Points, in no order, along strands that fork and pass close to each other.
(in the rows, 128 means zero)
Points whose rows are less than 86.1 apart are linked; no others are. Some points are linked to none.
K939: [129 165 170 135 127 143  88 103  86 110 117 163 132 159 189 135 144 119
  85  97]
K361: [117 136 131 183 157 143 100  81 151 134 183  94 148 126 166 171 124 169
  87  95]
K640: [ 91 114 163 173 118 111 138  92 134 133 208 105 166 115 149 164 153 121
  69 116]
K960: [155  53 147 123 162 142 110 150  85 146  52  98 108 124 145 137 120 128
 144 176]
K908: [133 126 129 173  98 124 149 124 146 146 188 111 107 127 165 127 167 100
 194 107]
K986: [117 142 108 134 196  88 203 137 163 120 144 161 131 117 107  68 144 144
 157 134]
K196: [137 121  79 133 114 103 159 138 132 151 188  99 120 113 136 158 165 166
  95 127]
K914: [120 108 118  86 104 117 173 175 131 132  86 157 126 144  88  98 125 142
 142 175]
K238: [127 113 188 178  77 170 129 108 115 150 119 119 141 117 176 164 123 102
 166 104]
K276: [133 130  92 129 147 121 165 105 120 125 170  87 123 102 117 141 143 141
 119 126]
K571: [180  84 139 113 158 145  94 161 103 156  55  96 108 169 143 114 129 126
 163 160]
K511: [102 135 191 140 145 140 109  91 117 101 112 152 138 124 151 112 122  96
  98 108]
K305: [162 100 129 114  94 164 126 160 114 131  87 136 123 158 130 121 134 119
 185 147]
K263: [ 96 136  90  87 155 139  80 118 127 111 127 153 109 158  72  96 107  89
  82 149]
K808: [114  93 125 100 120 162  70 108 110 124 126 128 129 139 114 158 109 117
  87 163]
K439: [149  79 149  86 166 133 102 145  99 113  50 120 123  75 100 139  92 143
 112 167]
K732: [ 99 148 130 116 148 136 153  94 131 103 139 139 103 112 120  74 121  61
 158 116]
K535: [133  59 130 135  87 134 179 139 140 130 113 107 170 142 126 159 151 162
 114 181]
K645: [ 78  72 110 113 149 146 125 156 147  84 123 128 155 131 102 101 135 107
 100 204]
K983: [154 180 101 126  92 131 134 127 158 131 174 139  87 138 141 125 163 153
 167  84]
K840: [124 133  81 108 207 123 120  79  99 130 180 100 100 117 125 111 136  98
 113 114]
K384: [ 74 138 106 101 147 119 146 110 147  92 188 166 119 148 104  87 130  91
 107 132]
K179: [150 146 128 139  59 125 171 155 153 145 147 128 127 128 154 149 159 169
 166 101]
K314: [112 133  98 131 143 126  88 108 118 124 170  96 104 143 146 151 128 128
  95 120]
K669: [118  66 185 156 154 162 156 100 115 116 102 103 151  71 120 125 109  89
 129 173]
K27: [125 117 153 141 213 105 170 145 161 118  93 122 152  96 106  88 123 180
  90 156]
K912: [111 153 160 149 113 151 156  99 178 101 144 170 157 111 114 108 114 134
 118  95]
K623: [137 135 128 116 209 119 152 110 108 101 115 120  93  47 107 100  99 110
 144 109]
K325: [116 101 132 117 160 142 182 107 120 126 121 102 117  87 110 116 130 102
 140 158]
K729: [111 187 164  99 139 138 100 101 134  88 122 194 122 158 121 101 116 118
  71  97]
K520: [116 173 143 120 122 105 138  92  49 146 122 146 105 115 165 133 145  66
  83 112]
K427: [133 177 133 116 130 141 202 148 164 120  93 187 119  83  97  99 115 141
 160 128]
K841: [135 137 178 110 112 174 120 113  97 121  81 178 106 112 128 116  97  85
 145 103]
K947: [187 154 126 113 127 132 170 137 154 130  99 145 122 141 134 140 146 191
 152 108]
K264: [130 136 138  92 146 156  51 112 110 150 100 145  98 156 104  86 106  55
 129 123]
K270: [128 147 125 155 175 148  85  74 102 133 143  90 112 119 169 168 107 141
 110  90]
K478: [169 101 114 126 123 145 106 149  86 172  83  86 116 151 161 144 135 131
 156 141]
K847: [134 166 117 128  51 123 141 141 174 134 170 162 110 131 134 151 165 173
 151  78]
K901: [107  92 176 125 121 164 143 102 108 117  88 122 120  93 126 131 118  85
 140 140]
K512: [118 123  99  95 148 149  45 117 125 128 122 128 107 178  92 103 122  61
 115 143]
K852: [102 134  84 111  85 106 102 134 119 180 170  92  88 137 160 168 139  88
 122 113]
K659: [104 158 125 104 120 122  43 115  79 154 118 138 138 155 173 172 101 107
  58 124]
K389: [123 118  80  91  86 144  96 152  99 179 125 110 110 144  88 150 129  68
 137 160]
K749: [137 161 102 120  92 108  94 121 117 176 123 117  96  94 181 176 108 132
 155  80]
K120: [124 150 107 102 142 116 172  93 106 134 149 115  88  94 110  96 120  65
 181 109]
K371: [145 131 171 161  57 155  91 140 149 113 146 155 158 147 145 152 128 138
 159  92]
K188: [106 158 138 127 113 147 214 117 173 129  82 163 135  60  76 111 113 126
 126 121]
K737: [113 112 123 123 196  69 205 138 143 139 135 131 121 142 124  50 123 142
 167 150]
K796: [ 98 136 131  93 144 104 177 178 119 122  65 169 134  73  77 114  95 127
 104 178]
K408: [ 88 113 112 103 147 126 114 103 138  85 192 125 143 135 101 103 133 104
  89 155]
K485: [100 132 149 154  67 126  62 143 124 154 143 158 156 147 217 176 124 115
 110 111]
K604: [ 96  92 154 156 162 113 182 155 181 112  86 141 190 116  98  99 133 160
 103 183]
K135: [185 112 119  62 124 108 110 169  85 166  65 132 128 152 106 123 107 167
 153 137]
K425: [191 139 142 146 144 123 142 124 103 161  98  97  96 123 173 126 128 169
 172 100]
K444: [161  75 133 146 134 172  61 153 122 131 101 108 149 169 151 152 149 162
 136 156]
K204: [152  77 148 113 174 181  75 127  91 107  72 105 127  86 121 156  96 144
 110 150]
K168: [142 125 120 109 151  76 171 139 168 136 137 114 113 195 114  88 136 182
 142 142]
K941: [105 120 175 155  44 140 147 137 147 113 164 141 147 135 122 143 142  94
 145 122]
K473: [156 153  73  81  89 116 112 146  88 158 118 122 106 138 102 142 121 122
 147 115]
K447: [ 68  94 163 125 113 136 123  94 108 110 169 133 162 128 118 153 134 105
  43 154]
K542: [108 164 155 120 122 148 104  89 163  89 138 181 131 143 109 118 107 136
 106 100]
K873: [167 115 121 103 150  80 168 145  92 152  72 103  76 137 120  79 125 114
 184 123]
K896: [117 133 118 128  92 146 185 111 163 122 140 145 141  90  88 147 129 132
  94 116]
K24: [ 98 136 136 129 142 127 189  92 164 112 174 130 148  90  98 122 134 121
 104 116]
K9: [127 138 116 123 147 135 154 134 157  93 126 158 118 138 120 102 130 134
 149 134]
K828: [125 140  55  82 119  89 145 142 130 131 167 117 111 169  95 111 159 137
 109 162]
K273: [ 87  95 134 107 194  73 175 162 142 135 118 134 139 141  97  94  98 173
  93 178]
K772: [123 113  94 116 132  98 150 154 165 116 125 140 148 198 100  91 150 169
 137 165]
K233: [107 167 139 124  99 109  89 122  89 162 127 146 129 143 186 167 126 107
  74 103]
K280: [141 160  92  82 113 116 115 132 101 128 115 123 123 101  95 170 109 176
 127 106]
K755: [130 145 144 145  82 153 103 121 123 159 138 123 112 158 177 150 134  79
 157  90]
K780: [132 170 132 127 111 148  45 119 132 163 126 159 118 150 209 166  97 134
 143  71]
K831: [180 149  99  59  92 133 120 162  98 152  82 146 117 133 103 134 114 150
 164 116]
K502: [108 155 135 120  84 128  80 121  95 154 138 146 112 170 174 142 132  79
 109  94]
K311: [143 133 102  75  53 122 179 169 129 156 120 145 111 156 109 137 158 136
 159 143]
K631: [152  68 133 122 136 154 107 158  79 151  74  94 144 117 130 169 112 154
 110 173]
K627: [113 136 167  87 109 145 161 112 113 129  80 164 119  51  85 144  81 103
 131 133]
K734: [112 131 155 163 112 133 204  88 170 128 187 125 149  90 116 121 155 107
 125  96]
K329: [148 133 116 123  71 127 165 154 119 156 136 114 109 112 146 168 150 143
 150 135]
K900: [169 136  72 113 142  80 101 138  83 185 133  65 100 167 121 110 149 121
 151 147]
K804: [126 119 127 129  98 151 154 145 150 114 112 156 138 143 123 122 136 111
 174 145]
K849: [ 89 144  81  83 165 111 175 115 133 106 179 144 105 110  86  86 130  92
 126 138]
K506: [129 121 163 186 162 152 127  85 137  98 168  90 148 118 161 117 137 126
 149 113]
K288: [112  83 177 181 101 146 148 124 150  81 127 130 173 117 118 105 109  72
 160 146]
K88: [131 133  88 118 178 109 134 159 150 117 126 122 116 181 122  44 151  95
 178 152]
K161: [122 100 118  96 215  85 135 152 138 110 104 125 118 153  94  84 121 168
  97 162]
K995: [125 117 112 155 191 144  68 117 141  91 176 118 126 174 122  72 145  83
 152 129]
K944: [164 153  86  81 165 106 122 135 142 110 136 119 103 189 117  89 151 189
 112 134]
K577: [125 148 133  98  65 151 162 113 139 135 127 162 138  89  77 167 114 156
  71 117]
K10: [ 66  89 129 117 144 148  96 103 115 110 178 110 153 149 104 133 128  94
  74 169]
K933: [107  89 116  86  88 138 138 134 137 119 136 131 147 125  83 162 129 136
  89 185]
K435: [138 105  84  72  85 145  95 164  97 149 104 134 127 150  90 140 130 107
 124 171]
K493: [ 71 119 130 140 112 103 122 109 122 135 201 112 129 131 153 150 143 105
  78 123]
K184: [107 144 142 128 164  97 180 162 176 135  81 159 146 138  90  83 115 194
 119 153]
K918: [174 126 108  57 141  87  86 163  73 146  44 119 119 129  71 111 120 150
 142 117]
K546: [118  82 140 148 199 137 175 104 128 118 148 117 141  82 121  97 142 108
 140 168]
K829: [178 101 152 112  61 140 147 164 133 159  88 140 140 165 154 129 138 137
 194 148]
K118: [149 149  97 109 154 129  94 117  91 146 129  97  76 136 109 105 126  76
 151 112]
K203: [162 131  90  92  85 133 110 161 123 157 126 130 146 152 130 172 142 195
 128 144]
K915: [165 111 137 200  64 116 132 147 178 109 189 117 163 136 133 126 158 157
 154 121]
K8: [195 138 145 150 111 143 175 137 147 167  90 131 131 139 167 136 146 200
 161  92]
K764: [110 137 105 126 187 120 104  80  96 123 190  99 112 114 127 147 113 128
  82 106]
K842: [ 85  92 114 128 195 133 113 172 150 109 116 144 141 124 106  83 126 110
 124 189]
K790: [143 103 144 176  58 147 140 146 168 112 161 130 177 126 123 155 156 153
 125 145]
K363: [162 165 112 134 113 153 107 144 141 132 132 131  92 160 150 126 142 132
 174  89]
K816: [147 105 144  90  66 181 115 140 148 140 102 153 165 112 107 174 104 174
 110 144]
K591: [113 119  93  91 173  55 207 129 118 132 129 116 129 105  81  95 128 156
 116 162]
K308: [131 116 166 202 130 119 119  99 147 106 198  93 161 137 157 143 148 128
 132  95]
K390: [ 89 116 143 155 197 141 164 171 162 116  92 153 160  80  98 100 117 158
  96 180]
K12: [160 152 157 161 106 159 133 124 177  95 119 164 138 130 144 126 132 135
 181  84]
K760: [120 125 142 165 176 148  85  73 126 104 151  99 136 119 148 167 107 163
  80 119]
K379: [113 174  56  90 134  92 120 112  84 141 171  92  91 120  93 132 139 103
 108  96]
K17: [114 176  53  92 116  99  78 122  99 143 179 112  97 131  93 157 111 137
  92  97]
K812: [127 141 111 103  31 140 115 159 124 179 155 164 115 122 157 173 129 126
 142 115]
K291: [125 106 103 104 178 120 139 119 110 119 126 110 108 100  97 112 128 121
 125 149]
K60: [126  97  97 152 191 121 116 155 144 102 136 118 139 176 129  52 153  77
 169 175]
K653: [133 119 117 123 123 108 116 178 164 105 104 158 154 213 120  76 135 153
 160 159]
K395: [154 112 152 184  74 148  54 139 154  96 156 127 167 168 160 153 116 152
 140 111]
K186: [105  88 107  86 169  53 190 125 134 140 138 113 146 157  94  98 127 167
  91 169]
K130: [ 86 146 139 149  67  91 121 114 117 176 141 127 111 102 209 182 130  99
 102  93]
K799: [125 180 140 134 180 142 170 154 156 106  86 180 104  81 102  79 101 144
 172 120]
K519: [140  71 150 149 234 122 156 106 151 108 130  99 154  98 134  93 138 139
 112 166]
K323: [ 98 143 197 162 152 135 156  66 135 105 134 153 148  99 140  94 116  88
 118 107]
K714: [115 106 113 123 110 165  79 130 139 114 143 138 158 144 123 163 126 153
  73 144]
K96: [140 122 150 176  94 134 162 142 194  96 122 165 172 127  92 104 122 133
 166 125]
K189: [149 124  93 111 102 126 102 159 122 152 123 104 163 136 136 201 117 205
  82 132]
K712: [143 159 168 186  75 131 121 111 173 126 176 138 137 123 164 141 147 155
 121  66]
K683: [107 145 183 180  73  90 131 122 153  72 181 166 168 147 128  86 125  85
 121 122]
K410: [103 125 184 191  99 139 141 122 185  90 126 157 179 116 104 116 100 107
 147 129]
K381: [164 144 124 119 239 115 150  97 125 103 123 114 112  70 121  91 131 149
 129 118]
K213: [144 171 122 116  90 128 151 125 109 145 142 116  76 121 143 126 137  94
 179  82]
K197: [143 114 105 132 109 113 165 143 153 124 174 112 151 138 117 148 173 178
  99 152]
K110: [136 128 105 113 111 109 167 115  67 144 135  88 110  65  97 165 115 115
 130 122]
K448: [114  83 149 116 120 176  55 115 101 133  98 135 117 146 131 141 109  89
 117 152]
K320: [142 157 100 100 177  89 165 138 126 116 107 133  91 123 104  65 121 134
 149 138]
K662: [108 181 136  98 130 134 104  96 111 114 127 170 102 170 127  92 128  74
  91 110]
K262: [118 145 186 150  64 140  79 134 130 139 145 163 157 130 179 174 121 143
 123  93]
K547: [106 167  95 130  93  98  73 121 148 151 171 140 100 132 176 176 126 169
  86  72]
K626: [ 94 126 148 103 149 126 167 137 123 121  84 159 113  38  85 122  89 109
 124 159]
K723: [127 129  97  81  72  91 187 163 147 136 139 133 124 163 110 122 156 150
 125 163]
K656: [150 122 129  68  80 167  96 151 106 148 101 141 152 111 118 163  80 167
 121 135]
K21: [157 107 145 115 178 185  52 121 126  93  74 131 114 104 125 136  96 157
 124 132]
K214: [150 109 140 174 125 165  70 125 160  80 145 127 165 173 133 131 122 150
 141 123]
K409: [119 109 161 183  72 128 119 125 172 100 168 140 170 127 120 152 135 139
  87 121]
K366: [162 158 108  81 134  74 173 139 117 136  99 141  95 164  97  85 135 152
 151 122]
K654: [107 117 113 103  41 151  82 162 118 163 148 158 148 147 143 180 122 120
 112 138]
K962: [179 131 110 162 125 136 118 146 116 168 109 103 102 144 196 149 134 156
 186  95]
K185: [104 141 145 168 122 101 115 114 172  64 188 168 166 154 109  78 108  91
 128 140]
K234: [124 169  99  94 200 125 125 137 136  96 128 150  96  97  94  64 108 126
 139 125]
K108: [134 113  76 102 112 111 112 150  67 174 107  81 106 130  97 138 139  63
 140 158]
K981: [119 100 112 195 116 130  78 148 135 133 161  87 140 152 185 170 134 121
 151 119]
K936: [110  66 153 144 156 106 203 135 155 136 108 115 182 119 104 110 146 153
 116 190]
K567: [108  80 171 196 110 146 101 112 117 124 162  89 163 131 168 174 128 116
 124 143]
K963: [137 147 128 104 194 136 131 139 130  89  81 142  79  75 105  85  95 126
 137 127]
K687: [135 119 218 128 125 165  91 101  90 129  69 159 123 126 163 120 100  92
 134 112]
K250: [124 131  74 117  66 107 137 134  98 162 156  84  98 119 126 168 139  98
 129 139]
K984: [152 136  98 119 154 126 154 118  95 124 129  90 101  90 106 129 123 126
 132 110]
K75: [108 185 111 104 141 114  64  92  93 126 138 130 113 120 134 167 104 128
  73  77]
K711: [175 168  83 124 107 131 122 159 127 169 116 106  95 140 173 144 128 146
 178  94]
K79: [157 114 116 105  61 118 176 169 116 176 102 131 109 177 139 123 152 134
 187 145]
K393: [128 141 183 190  94 162 132 110 148 150 138 112 161  92 162 170 128 156
 103  82]
K338: [140 116 115  85 103 156  86 134  70 139  93 123 158  87  99 195  87 154
 111 130]
K416: [165 167  92  96 163 144  90 116 124 110 116 146  79 139 102 100 117 129
 156  87]
K979: [ 98  94 114 174  85 115  90 148 149 172 162  91 139 126 196 202 127 114
 134 128]
K106: [132 148 144 153 115 130 105 108 120 167 119 112 109 105 199 195 110 118
 144  74]
K428: [144  83 163 148 182 164 140 100 114 122  94  99 134  63 134 137 116 134
 126 140]
K834: [137 113 130 141 115 167  68 135 130 118 148 137 135 174 141 123 123 122
 144 124]
K303: [107 149 121 117 176 122 152 186 156 107  91 174 131 127  98  84 114 166
 126 171]
K437: [106 165 142 125 189 128 157 194 153 114  83 158 105 109 119  61 105 152
 157 150]
K706: [128 166 118  89 125 139  72 116  96 166 119 121  77 144 109 100 121  46
 126 114]
K887: [110 143 184 164  76 118 126 117  87 141 132 148 136 137 193 136 161  65
 117 104]
K655: [111 147 134 135 147 154 127 155 172  76 130 173 136 143 107  82 111 110
 165 131]
K38: [137 185 145 114 110 148  43 117 117 144 143 171 107 183 181 134 130 124
 117  66]
K31: [158 154 122 121 181 158  90  95 111 112 105 122  84 109 122 115 107 128
 145  90]
K541: [152 149  60  90 141 108 107 147 137 122 170 105  97 200 106  98 169 155
 108 140]
K621: [122 117 198 133  75 163 126 109 127 126 102 153 145 121 143 158 121  90
 153 115]
K413: [132  61 155 189 121 159 108 137 123 117 128  87 176 143 150 147 142 120
 150 160]
K949: [ 69 152 140 120 135 149 188 133 162 120 116 173 127  81  78 104 110  99
 125 148]
K618: [138 116 166 134 141 158 178 149 163 118  62 153 145  79  98 126 114 144
 131 153]
K129: [154 110 109  78  74 155 120 158 141 138 113 152 157 148 103 156 134 176
 117 169]
K378: [135 117  83  67 112 123 126 162 120 133  89 146 114 163  85 105 136 115
 128 173]
K593: [125 153 165 164 116 144 114 106 129 122 159 132 105 168 179 118 136  94
 171  78]
K59: [167 166 142 121 118 162 152 122 153 124  98 166 105 115 135 121 119 135
 191 100]
K554: [ 90 172 145 130  67  96 127 129  96 169 146 149 109 122 183 158 146  99
  83 115]
K340: [ 75 130 154 158 119  97 125 103 101 155 199 105 137 137 189 141 161  75
 104 116]
K589: [ 98 136 117 160 219 106 167 140 170  92 175 160 150 103 108  61 135 127
 152 143]
K327: [128 121  95 122  70  97 193 150 180 122 163 143 144 147 110 123 175 169
 120 148]
K730: [152 114 176 207  84 173 145 114 157 136 130 123 171 100 159 165 126 126
 146  96]
K556: [126  98 146 102 150 105 161 177 133 134  61 138 119 144 112  86 120 130
 152 168]
K372: [118 157 184 142 146 122 143  79  66 134 113 130 111 114 173 126 137  86
 110  99]
K15: [ 99 137 139 123 152 142  63  95  91 127 124 128 142 141 152 173 105 120
  47 129]
K864: [147  92 107 133 131 140 103 156 114 125 111  98 146 177 143 121 152 163
 139 172]
K310: [144  97 110 130 118  95 151 145 118 162 119  79 136 156 155 166 145 186
 122 154]
K657: [ 69  81 167 139  81 150 147 112 140 110 160 135 168 110  99 157 130 100
  82 159]
K514: [ 64 116 150 107  98 127 173 101 142 107 160 152 145 106  86 130 129  87
  74 148]
K718: [135 134  92 122 133 140 125 163 157 114 115 146 113 175 102  57 145  72
 186 162]
K822: [103 145 118 138 121 138 101 124 163  76 170 156 139 164 104  95 119 101
 137 125]
K826: [162 141 139 164 136 126 180 122 171 110 132 117 147 141 135 108 159 165
 141 115]
K42: [128 171 115  91 123 127  91 111  84 143 117 129 118 105 111 187 102 142
 104  87]
K232: [160  96 127  97 114 143 107 156  72 169  73 107 150  91 130 191 111 177
 117 140]
K171: [117 167 121 104  69 125 109 128 132 181 145 154  93 125 180 177 106 123
 134  90]
K297: [122 137 146 111 175  82 178 143 169 134 108 136 117 163 112  78 120 200
 139 130]
K550: [129 126 158 134 216 100 149 183 149 123  80 138  99 121 131  59 105 162
 134 159]
K630: [111 138 173 156  61 115 175 105 160 120 186 152 149 106 124 124 154 107
 119 110]
K235: [155 167 108 129 187 150  92  79  93 134 119 114  72 133 133 103 115  84
 159  88]
K370: [101  68 121 126 132 148 127 137 128 115 113 120 139 126  94 147 133 117
 102 196]
K968: [114 168 103 127  95 126  48 127 138 154 149 160 129 138 202 180 110 153
 105  75]
K41: [175 113 146 175 132 124 202 110 158 147 119 101 160 118 141 116 163 182
 123 110]
K877: [122  83 127 119  70 155 144 158 125 137 119 121 164 129 102 189 155 149
  90 179]
K176: [103 153  88  83 108 124 113 120 151 109 179 141 109 149  91 146 137 133
  99 117]
K225: [114  65 162 144 111 120 178 156 144 125  99 115 162 158 113 114 144 142
 130 198]
K54: [147 128 108  94 207 101 108 118 134 115 106 127 105 173 112  85 128 166
 112 138]
K544: [128 108 123  80 154 122 132 162 112 106  47 149 118  77  82 118  87 136
 115 172]
K503: [142 155 135 162 106 132 197 118 177 125 161 125 134 105 124 121 164 140
 151  98]
K90: [100 137  94  98 186 111  82  90 100 131 168  99  86 138 104 106 120  75
  94 121]
K201: [161 138 123 149 226 121 182  97 160 109 119 118 139  73 127  95 139 181
 111 114]
K57: [131 181  92  92 147 143  92 120 157  91 137 172  86 158  91  88 118 125
 134  99]
K271: [132 162  93  98 101  96 142 117  71 147 116 107 109  73 110 168 122 113
 165  82]
K673: [138  84 144 151 242  99 142 127 130 106 118 106 135 143 148  75 139 148
 147 163]
K316: [151 113 159 196 112 134 161 167 192  96  87 152 194 121 116 101 123 151
 160 152]
K928: [136 145 204 168  64 136 132 128 112 120 126 168 142 148 186 137 144  90
 147  91]
K899: [148 134  56 134 110 105  82 147 140 162 137  98 111 127 189 188 130 161
 137 111]
K104: [130 154 203 166 121 132  94  97 112  89 128 180 162 152 160 117 137 114
  96  96]
K897: [116 157  75  77 135 121 139 127 146 108 148 147 104 117  84 115 127 121
 114 133]
K319: [167 176 112 115 121 109 167 114  78 140  93 103 121  58 106 150 120 152
 155  72]
K926: [123 133  78 111  78  97 162 139  93 154 139  95 116  92  93 175 144 135
 124 137]
K682: [ 99 140 179 175 100 101 135  94 101 119 174 131 158 125 169 129 152  82
  98 112]
K998: [145 110 161 205 187 146 145  90 165  85 150 105 170 102 125 102 121 136
 132 119]
K388: [166 147  99  85 118 109 157 142 131 133  97 151 122 156 102 118 126 194
 142 126]
K20: [119  97 218 132  82 163 122 117  81 133  75 159 145 134 152 131 106  69
 135 130]
K625: [131 125 138 177 203 124 127 110 180  68 161 134 176 123 127  83 131 140
 147 123]
K756: [105 152 114 120 156 101  71  93  71 145 143 111 103 148 126 132 119  79
  73 108]
K460: [ 96 165  87 123 131 101  73 113 126 136 187 105 112 135 160 181 121 143
  75 103]
K62: [111  94 173 115 135 158  95 117  83 131 103 130 121 110 135 152  94  75
 126 132]
K768: [148 143 145 147  88 148 163 134 126 128 141 119 105 137 146 124 145 109
 196 108]
K136: [115  87 124 114 197 143  94 170 146 102  90 125 106 118  97  81 111  78
 118 197]
K304: [102 162 115  82 144 136 100 107 133 127 151 161  95 156  85  86 129  71
 116 130]
K83: [176 124 140 176 106 128 183 133 141 180 107  93 152 127 161 149 155 200
 141 109]
K373: [175 153 124 144 142 106 180 117  90 145  97  91 115  91 138 148 133 166
 157  99]
K438: [164  88 137 127 166 173  65 145 133 110  85 137 137 141 135 142 113 177
 130 143]
K255: [166 115 126 110 132  86 158 130 106 150 102  95 134 150 127 153 133 205
 105 133]
K784: [153 185 168 110 137 155  66 104  92 135 110 174 110 153 167 126 117 105
 108  83]
K467: [127 147 135 176  81 120 121 120 177 113 182 128 138 131 125 137 154 152
 143  94]
K745: [140 182 115 112 132 124 150  84  93 142 152  99  70 109 130 119 120  82
 171  76]
K7: [ 87 116 117 124  77 125  61 145 125 166 151 137 143 141 170 191 125 122
  97 130]
K43: [112 108 132 101 158  63 223 126 122 153 124 109 120 128  98  78 133 146
 151 151]
K504: [155  98  99 139 109 119 125 149 114 175 105  77 130 143 182 171 135 149
 146 144]
K563: [132 120 118 139  98 158 134 148 108 157 133 110 125 126 140 172 134 108
 146 135]
K599: [117 121 123 171 231 121 173 112 178  97 165 145 166 107 106  85 148 158
 125 132]
K302: [167 121 105  88 129 104 129 137  88 137  86 116 132 114 104 153 116 202
 110 121]
K638: [138  93 107 130 121 158 111 144 115 130 131 101 122 163 116 118 153 111
 142 168]
K102: [102 167 105 103 147 126 127 122 154 111 156 155  89 150  99  65 121  60
 166 117]
K974: [163 154 101  98 146  94 126 134  67 131  85 103 113  90  98 135 136 169
 156  82]
K885: [ 85 152 133 104 126 106 118  95  70 134 147 129 116 137 145 138 136  78
  63 121]
K397: [118 104 140 170  58 135 151 144 140 133 176 106 140 140 146 141 169  95
 172 136]
K268: [126 159 178 150  87 132 136 103 110 123 129 162 110 137 156 118 127  81
 155  69]
K785: [106 170  83  79  91 115  90 118 115 128 170 142 119 137 110 164 119 143
  59 120]
K953: [147 126  61 111 146  59 114 151  79 177 124  61 103 155 130 140 136 155
 128 125]
K53: [150  99  87 106 138  92 136 142  70 178 107  61  97 150 112 100 154  94
 154 155]
K644: [143  95 146 115 157 112 176 148 109 146  71 105 102 125 133  78 126 113
 182 161]
K507: [114 158 136 153 151 119 101  99  82 162 123  98  92 118 195 166 104  93
 139  72]
K181: [121  97 114 147 156 139 116 127 143  98 155 112 127 165 133  71 148  77
 170 137]
K833: [109  62 176 179 144 151 161 130 151 108 108 128 166  89 122 109 122  83
 154 172]
K11: [157 113 147 141 194 133 161 107 127 114  86  95 125  42 103 129 116 152
 108 115]
K575: [101 152 137 113 153 140  72  88  94 106 129 146 108 125 136 133 109 129
  51  97]
K724: [157  85 155 192 142 122 141 151 173  86  97 128 179 150 122 104 132 170
 141 150]
K907: [126 146  48  82 133  98 131 133  90 127 181  98 111 133  78 116 147 120
 102 135]
K935: [137  74 141 176 169 158  98 119 117  99 126  77 137 138 160 123 136 114
 148 150]
K647: [132 109 106 129 127 135 132 185 157 111 101 171 145 182 108  79 137 107
 184 176]
K152: [123 123 113  98 127 160 124 119 125 103  95 155 129  98  89 132 106 132
 107 141]
K133: [148 144  53 123 137  74 110 143 110 157 128  81 118 131 153 175 129 169
 130 120]
K582: [157 120 144 158 180 126 172 111 161 110  90 117 156  94 116 102 141 193
 110 135]
K124: [146  99 118 175 111 150  66 154 133 120 152  93 138 189 156 137 152 126
 162 128]
K533: [118 151 155 153 138 145 121  86 129 136 135 113 118 124 170 167 112 139
 126  84]
K286: [130 154 142 175  78 125 137 108 160 158 160 122 129  88 165 173 141 168
 113  78]
K360: [101 143 185 182 142 131 177  97 180  97 146 154 162  92 114  96 119 102
 109  98]
K391: [122 141 110  84 113 136 148 121 143 105 119 147 137  97  67 165 102 162
  79 147]
K119: [161 151  90  64 151 101 103 134  77 121  81 111  97 104  74 113 121 137
 154 112]
K317: [128 123 152 202 138 128  77 105 152 107 191 101 166 143 163 158 139 156
  94 116]
K117: [ 89 111 162 187  94 117 111 104 155 100 205 126 187 134 137 144 146 124
  73 120]
K741: [ 91 117 132 110 139 154 152 139 151  97 112 156 140 104  95 107 101 110
 115 167]
K616: [138 161 164 104 100 177 137 124 149 128  82 186 107 116 122 103  94  97
 183  99]
K543: [121 100 148 143 218 125 131 147 142 107 108 122 117 111 127  65 125 136
 150 159]
K404: [ 85 140  91 117  82  77  97 115 111 175 139 113 102 109 189 186 117  92
 109 112]
K613: [106 100 133 143  89 157 112 138 134 126 142 114 145 146 140 171 125 129
 118 143]
K555: [156 132  80  99 125 135 109 140 114 141 131 114 109 152 114 133 142 135
 131 140]
K855: [ 96  91 126 196  89 136 119 129 127 146 178  77 147 113 167 191 143 110
 113 149]
K516: [109  98  72 146 104  97  79 129 144 166 140  93 118 127 199 207 129 131
 123 119]
K123: [147  93 150 201 168 134 161 126 169  86 117 115 202 111 126 107 145 155
 128 143]

A fork is a point with three links, a tip a point with one. Leave the first point through the second and follow the links. Name the first fork or tip that comes.
K591; K186 -> K514
K974; K119 -> K627
K57; K416 -> K304
K171; K812 -> K979
K8; K947 -> K136

A fork is a point with three links. Follow the links from the first point to the second and name the forks in between, in order.
K262; K308 -> K106
K196; K571 -> K984 > K110 > K233
K276; K941 -> K984 > K437 > K734
K17; K428 -> K998 > K669
K550; K983 -> K984 > K110 > K319

Follow the links from the first point to the second, and from the first to the third. Name the last point that the two ways share.
K847; K544; K478 -> K319
K804; K546; K329 -> K984
K947; K718; K291 -> K437
K439; K15; K563 -> K319
K653; K271; K949 -> K437
K724; K395; K657 -> K998
K327; K504; K181 -> K984

Name the points in between on the shortest way along the links from the first point to the second, in order.
K371; K669 -> K262 > K485 > K7 > K654 > K812 > K171 > K749 > K106 > K533 > K270 > K760 > K361 > K317 > K308 > K506 > K998 > K123 > K724 > K316 > K96 > K410 > K288 > K833
K764; K264 -> K314 > K460 > K547 > K968 > K780 > K38 > K784 > K939 > K104 > K511 > K323 > K360 > K912 > K542 > K729 > K662 > K304 > K263 > K512
K379; K7 -> K907 > K828 > K541 > K944 > K54 > K161 > K273 > K186 > K591 > K43 > K737 > K986 > K589 > K599 > K625 > K998 > K506 > K308 > K317 > K361 > K760 > K270 > K533 > K106 > K749 > K171 > K812 > K654
K264; K320 -> K512 > K263 > K304 > K102 > K732 > K120 > K745 > K213 > K768 > K908 > K397 > K941 > K630 > K734 > K503 > K826 > K41 > K83 > K8 > K947 > K388 > K366
K535; K503 -> K225 > K936 > K604 > K390 > K27 > K582 > K201 > K381 > K623 > K963 > K234 > K320 > K366 > K388 > K947 > K8 > K83 > K41 > K826
K108; K485 -> K53 > K900 > K953 > K133 > K899 > K516 > K979 > K981 > K124 > K834 > K214 > K395 > K371 > K262
